Points, in no order, along strands that fork, close into loops and pass close to each other.
Points whose rows are less than 63.3 apart are linked; no others are. Some points are linked to none.
z972: 27 -7 20 0 -14 41 20 -7 25 -13 -12 30 5 -2 36 -24 9 -20 8 -43 17
z341: -3 -20 36 -3 -12 27 -11 0 6 -2 8 5 -9 -10 24 -12 38 -4 2 -21 43
z48: 6 -5 -6 -5 -18 -1 -16 22 -32 -15 -2 -6 -15 -25 19 50 23 -14 34 8 33
z886: 7 -8 2 -74 -41 -6 9 -9 12 14 -19 -4 18 35 8 -32 20 22 9 -36 -28
z122: -23 22 -45 -15 8 -7 35 -7 14 1 -26 17 23 -30 -17 23 -40 38 -13 7 -38
z58: -30 2 -24 -10 15 -16 -16 -25 -9 18 -6 -24 15 10 -24 -39 -38 17 -31 22 -29
z806: -3 -22 8 -46 -19 0 -22 9 -30 9 -3 -8 -18 -17 8 22 32 -11 26 -12 39
z988: 38 -7 11 14 9 13 -2 -5 11 31 5 -9 -31 12 27 -17 50 -44 -2 -16 6
z737: 14 8 -18 52 6 -2 26 2 48 -29 13 24 7 20 13 -20 -21 -15 -2 3 -30
z303: 15 -4 13 -6 12 21 6 8 -24 8 -11 28 -37 -41 30 26 41 -37 -2 -30 22
z469: 4 -5 -37 -28 3 29 18 1 18 39 -26 25 -15 -46 14 5 -10 1 -26 -8 -31
z625: 13 -39 -24 -16 -15 44 -16 -37 31 16 -7 -7 -20 12 22 -13 21 -4 -14 -10 10
z86: 10 -14 -9 -70 -18 0 2 -7 -7 25 -16 -2 -8 16 8 -16 9 12 -7 -33 -14
z720: -44 -11 17 -23 -35 10 -25 32 -33 -18 -12 -17 8 -16 -11 31 -22 -4 18 8 32
z717: 29 -15 20 -40 -6 -13 5 9 10 21 -14 -2 32 12 20 -58 -7 -2 -7 -27 -11
z919: -34 10 -34 -18 17 -11 4 -24 2 5 -11 2 12 -25 -25 10 -20 44 -18 17 -41
z255: 19 21 -32 13 27 -36 27 1 15 11 -1 6 -3 -32 1 30 -5 11 -14 19 -33
z570: 18 -40 -18 5 -4 33 -19 -29 33 13 3 -11 -1 22 18 -48 5 2 -26 -13 0
z528: -40 6 5 -10 -15 -5 -24 -12 -33 -4 14 -26 -19 -6 -32 36 0 14 6 33 39
z547: 5 -1 6 7 6 30 -7 0 -8 -28 -3 19 -27 -38 16 26 31 -39 5 -21 32
z335: 13 11 -10 21 32 -1 -1 0 17 7 2 -13 22 -2 14 -31 -19 -20 -33 11 -38
z466: -1 6 -3 25 10 -18 -8 -10 -24 10 41 -26 -28 1 -6 26 23 -5 8 44 26
z238: 31 -1 -13 12 10 -9 -2 -7 17 7 14 -6 1 39 19 -8 18 -9 24 -3 -6
z532: -12 -35 -21 -32 -5 45 0 -28 20 18 -18 -11 -25 19 13 5 34 6 -7 -4 34
z897: 4 -2 42 3 -13 5 1 2 35 -9 -3 4 33 27 14 -38 -2 15 3 -21 10
z21: -18 -21 -57 4 9 13 -7 -28 20 12 -12 0 -4 -20 -2 -6 -15 19 -55 14 -21
z446: -37 8 -3 20 20 3 16 2 18 -32 -4 31 -22 4 -40 21 -12 25 8 12 -3
z604: 14 -13 -41 -23 8 14 2 -8 15 24 -12 13 -11 -11 16 -2 4 -2 -26 4 -34
z732: 20 5 11 -10 4 -9 -12 0 9 21 -10 -16 29 3 21 -58 -22 -7 -32 -14 -24
z808: 31 -1 8 -15 3 6 11 2 10 5 -13 22 -10 12 30 -18 13 -17 19 -33 4
z230: -23 1 -25 54 19 25 -2 -24 51 -7 9 3 -10 1 -16 8 7 -22 -40 12 -6
z117: 0 16 -1 53 31 1 32 13 23 -9 -11 44 -22 -28 -17 27 12 -41 -21 -14 -24
z774: 1 -2 -62 12 -6 10 11 -19 17 15 -4 24 -7 -43 3 5 -23 15 -59 6 -36
z63: 40 15 -28 3 5 -24 12 24 -23 -3 6 6 -30 -12 14 52 41 -19 20 14 -5
z803: -23 -16 27 -8 -19 -3 -21 53 -60 -8 -20 -11 7 -5 -43 1 -39 -2 22 -3 -8
z160: 5 24 19 18 -3 -31 -7 20 -31 -11 12 -17 9 0 -2 -9 1 -12 7 8 9
z271: 4 -4 -29 7 4 32 20 -18 37 11 -9 18 -27 -24 10 30 18 4 5 -4 -1
z343: -13 5 -16 23 6 21 14 -13 18 -18 -3 25 -10 -12 7 30 11 4 6 1 11
z646: -25 13 -8 23 6 23 21 -22 39 -30 2 20 -18 1 -24 29 9 28 15 15 13
z766: 5 -2 47 24 9 -12 -18 4 20 1 26 -19 15 25 21 -26 7 4 4 5 16
z756: -44 -7 -5 -38 6 8 -5 -33 9 0 -29 -6 -5 1 -12 -8 0 40 -11 2 22
z572: 7 5 -15 25 18 -14 8 -16 2 13 23 -14 -34 -10 -9 24 27 -21 -9 22 8
z290: -16 21 -2 18 15 -6 -4 10 7 -45 12 19 -13 17 -34 19 -12 22 28 15 15
z781: -13 19 -17 -11 10 -7 23 -19 1 -18 -18 14 32 2 -20 2 -35 39 14 -15 -30
z399: 0 29 7 49 15 -9 25 19 -4 -11 2 26 -24 -39 -9 40 14 -34 -21 12 -5
z843: 21 -13 43 -7 -34 -28 -17 36 -25 10 11 -37 38 12 16 4 17 10 28 4 6
z697: -19 5 3 9 20 -16 -20 -26 9 4 21 -25 19 36 -21 -24 -25 26 2 13 -4
z871: 0 -13 30 -31 -42 -28 -4 35 -38 11 12 -34 29 -12 12 13 4 0 22 -3 31
z590: -25 5 14 -46 -24 -6 8 -5 -37 -35 -25 -4 38 -2 -12 6 -21 45 32 -28 7
z812: -19 8 7 26 10 2 -18 -2 7 -30 29 -3 0 21 -10 7 4 15 25 9 14
z111: -6 24 13 4 17 -9 8 4 -29 -1 5 -4 -9 -16 -9 3 -7 -10 -8 13 8
z152: 25 -18 42 -1 -4 3 -14 10 10 21 11 -2 4 10 31 -22 29 -11 1 -18 29
z404: 3 13 -2 -2 4 3 16 2 -13 -22 -6 23 5 -15 5 34 3 7 19 -3 7
z573: -7 10 36 9 -10 -23 -16 43 -41 -30 6 -2 21 16 -26 5 -34 20 28 -4 -10
z512: 23 13 0 6 -2 -28 -7 12 -48 32 31 -10 -27 5 6 15 22 -30 16 28 11
z743: 0 8 -59 6 9 -7 23 -14 24 -2 -16 22 15 -37 0 8 -29 20 -27 12 -44
z691: 30 -7 13 0 25 16 -5 5 -7 17 2 16 -25 -12 22 2 44 -57 -6 -28 18
z734: 10 -13 -35 -30 2 -29 -11 -19 -21 45 -8 -34 18 -5 -6 -40 -16 3 -29 21 -42
z503: -27 -18 -13 -25 0 35 5 -44 19 5 -11 -2 -10 -3 11 -11 11 21 -12 1 32
z857: -2 7 30 23 -8 1 -29 16 12 -27 26 -16 15 22 4 -3 12 7 11 14 34
z615: 18 -2 -42 -6 -18 53 31 -12 36 16 -30 33 -9 -49 16 4 -8 15 -17 -19 -24
z823: -1 -8 -21 21 19 13 0 -26 40 -10 5 -2 2 19 8 -16 -8 10 -3 12 -3
z623: -15 27 -14 31 30 -25 15 17 18 -25 7 15 -7 -1 -36 16 -14 -3 -14 16 -28
z880: 15 -15 39 -1 -27 3 -9 22 1 -30 12 14 18 15 19 4 4 9 34 -17 37
z91: 5 -2 21 7 -2 26 0 -9 26 -4 2 10 14 12 28 -32 -4 -11 -1 -22 23
z533: 23 -29 7 -43 -33 6 5 0 18 14 -11 -3 16 30 21 -44 0 11 9 -27 -5
z101: -37 20 -13 -27 27 -14 5 -17 -15 1 -19 0 21 -10 -51 -8 -36 23 -26 3 -38
z465: -19 -26 19 -31 -13 10 -13 -16 -5 13 -4 3 -10 -3 11 3 28 7 21 -16 42
z71: 9 3 25 18 0 5 -9 1 35 -9 8 -3 37 32 10 -40 -30 5 -17 -4 -5
z873: -15 13 10 -27 5 -22 -5 -20 -22 -6 0 -21 15 -5 -19 -7 -12 18 0 -7 -3
z418: 14 0 -4 -13 -21 -21 -18 12 -49 27 12 -29 -38 2 0 36 29 -15 22 14 25
z190: 11 5 33 20 8 -18 -14 3 33 0 28 -25 36 35 -2 -24 -11 16 1 0 -10
z834: -24 8 -2 22 -8 -14 -21 2 -24 -18 28 -14 -14 14 -28 33 8 -6 16 41 27
z878: 30 -25 -11 -7 -18 15 -8 -15 32 11 15 -10 11 40 26 -43 -12 15 -12 -4 -19
z306: 28 -16 1 6 7 -7 -14 -5 20 8 6 -11 37 32 19 -47 -24 11 -17 4 -31
z155: 46 7 -8 25 19 -33 11 25 -14 9 22 0 -24 -14 21 23 31 -28 19 12 -15
z679: -3 16 18 23 -5 -18 -21 25 -26 -24 22 -24 3 6 -13 24 -9 -10 28 23 13
z685: -36 10 26 -14 -3 -18 -5 19 -42 -26 -14 4 11 9 -41 4 -38 32 12 -6 -8
z137: -11 -7 58 8 -18 5 -17 31 0 -30 -1 6 21 -1 13 -14 6 -9 15 -19 20
z120: -20 3 43 6 -23 -5 -25 47 -43 6 -5 -18 20 9 -25 -12 -27 -3 4 18 -1
z474: 23 -3 -12 25 19 -3 15 -5 23 2 16 0 -7 9 20 -3 0 -13 -2 8 -11
z39: -41 -1 16 4 -9 11 -17 11 -40 -1 6 -1 -23 -9 -42 18 -8 -4 -16 25 28
z196: 25 2 -13 -34 1 0 11 7 0 13 -12 5 -30 7 17 -6 25 -20 12 -12 -5
z347: 47 8 5 6 6 -32 -1 16 -28 25 20 -17 -8 7 21 3 15 -24 13 4 -7
z109: 28 -8 -3 -3 0 20 5 -16 30 -11 1 9 -11 26 18 -18 22 2 24 -6 1
z835: -4 26 -19 44 22 -14 15 1 36 -22 17 16 -5 31 -14 -3 -11 -3 4 18 -26
z348: 15 4 -39 19 -17 39 42 -9 41 7 -17 33 -20 -33 18 36 -8 4 -1 -10 -14
z458: -12 13 -27 -5 27 -30 0 -20 0 8 -9 -9 13 0 -8 -20 -21 6 -15 11 -27
z37: 22 6 -13 -19 17 10 13 -7 4 4 -17 17 10 -13 12 -9 -7 -7 -13 -8 -12
z599: -9 26 -13 33 23 -22 17 13 9 2 -1 17 -21 -32 -24 15 -14 -16 -37 8 -45
z62: 20 -8 -28 38 26 12 3 -11 32 -3 7 8 6 -7 13 -26 -9 -41 -37 -8 -24
z706: 37 -10 22 9 11 -11 -23 -2 12 35 22 -16 -16 31 20 -24 38 -20 1 -11 16
z169: -11 2 6 -18 4 -45 -4 -20 -34 29 9 -35 15 1 -25 -4 -8 23 2 16 -10
z551: -21 -6 26 -24 -38 4 -13 30 -32 -2 -9 -17 12 -28 12 15 -2 -10 23 -9 34
z199: -10 17 -2 44 28 -5 21 10 27 7 -7 30 -12 -28 -31 0 -6 -36 -42 0 -19
z543: 22 -5 -15 -44 -4 21 23 -14 -2 23 -26 10 -8 0 13 -6 4 7 5 -19 -3
z156: -26 2 15 -15 -16 -14 -5 27 -66 9 -19 -11 -5 -8 -41 13 -27 3 -1 9 8
z523: 4 3 19 6 -9 29 8 -5 -6 -28 -9 34 -6 -13 33 19 11 -20 21 -14 37
z710: 16 11 -2 -20 5 -12 23 -7 -4 -11 -10 11 15 6 4 21 2 28 45 -8 -6
z277: 6 -13 17 2 -14 17 1 -7 11 -23 3 24 -2 1 16 5 19 10 45 -16 35
z124: -7 -9 -35 13 7 29 4 -29 38 2 -6 -3 2 -6 6 -3 -9 4 -35 3 -16
z576: -42 -5 12 -27 -33 -7 0 21 -40 -30 -25 -7 22 -9 -18 23 -16 17 28 -9 18
z735: 12 16 -4 47 0 -13 16 11 -26 3 24 8 -26 -39 -5 39 24 -47 -23 35 14
z863: -30 6 15 -5 11 -1 -19 -3 6 21 0 -21 7 23 -35 -40 -30 17 -16 9 -17
z614: -2 15 19 11 7 -19 -9 0 15 -24 11 -8 27 38 -17 -21 -12 33 15 1 -11
z393: -25 -11 0 -53 -13 3 -4 -18 -2 4 -20 1 17 0 0 -15 -10 34 7 -24 15
z596: 11 12 -19 16 -6 -10 5 28 -25 -15 15 -1 -18 -26 12 69 14 -15 26 23 6
z327: -46 5 27 -2 -21 7 -8 25 -59 17 -5 -5 -14 0 -34 -3 -35 -13 -20 11 26
z578: 25 -17 30 -10 -16 -19 -22 17 -20 9 20 -17 8 17 22 -12 20 5 17 -14 21
z289: 17 -18 -21 -11 -13 45 28 -26 33 -16 -33 25 2 -8 10 -1 -13 13 8 -8 -16
z412: 6 15 -16 3 23 -29 2 -4 -24 27 16 -14 -13 -7 -9 11 9 -7 -18 22 -1
z400: -17 2 55 13 -23 -8 -29 54 -25 -24 4 -17 26 13 -22 9 -18 -10 26 2 3
z385: 14 -14 -13 37 15 38 5 -24 34 -21 -10 14 18 9 12 -35 -19 -40 -41 -20 -11
z526: -3 3 -12 48 10 29 18 -15 40 -25 1 17 13 27 -3 -25 -16 -18 -29 2 -31
z883: 4 -29 13 -21 -31 -9 -17 13 -36 22 16 -28 -18 8 6 17 37 -25 22 9 41
z678: 4 10 -7 -12 15 -42 2 -10 -34 38 14 -19 -11 15 -15 20 13 11 10 24 -20
z726: -48 19 9 -37 -5 -13 -12 3 -28 -16 -11 -16 8 3 -41 -3 -18 41 -2 -8 -7

A fork is a point with three links, a tip a point with one. Leave the first point through the second and follow the links. Name the first fork or tip that comes.
z726; z685: z834
z335; z62: z735
z399; z117: z335
z109; z238: z101
z156; z803: z412
z341; z465: z48
z137; z880: z152
z122; z743: z808

A piece is all that can be reached along the links. How many separate loops has the piece of each point below (a circle has one, a figure eight two, a Y none), and how many tips (points with one link)?
z156: loops 2, tips 0
z717: loops 2, tips 4
z706: loops 0, tips 3
z835: loops 0, tips 2

How many points has the smallest loop of links through each point below? Write 0 if it is on no loop.
z572: 7
z446: 21
z717: 13
z528: 17
z878: 0
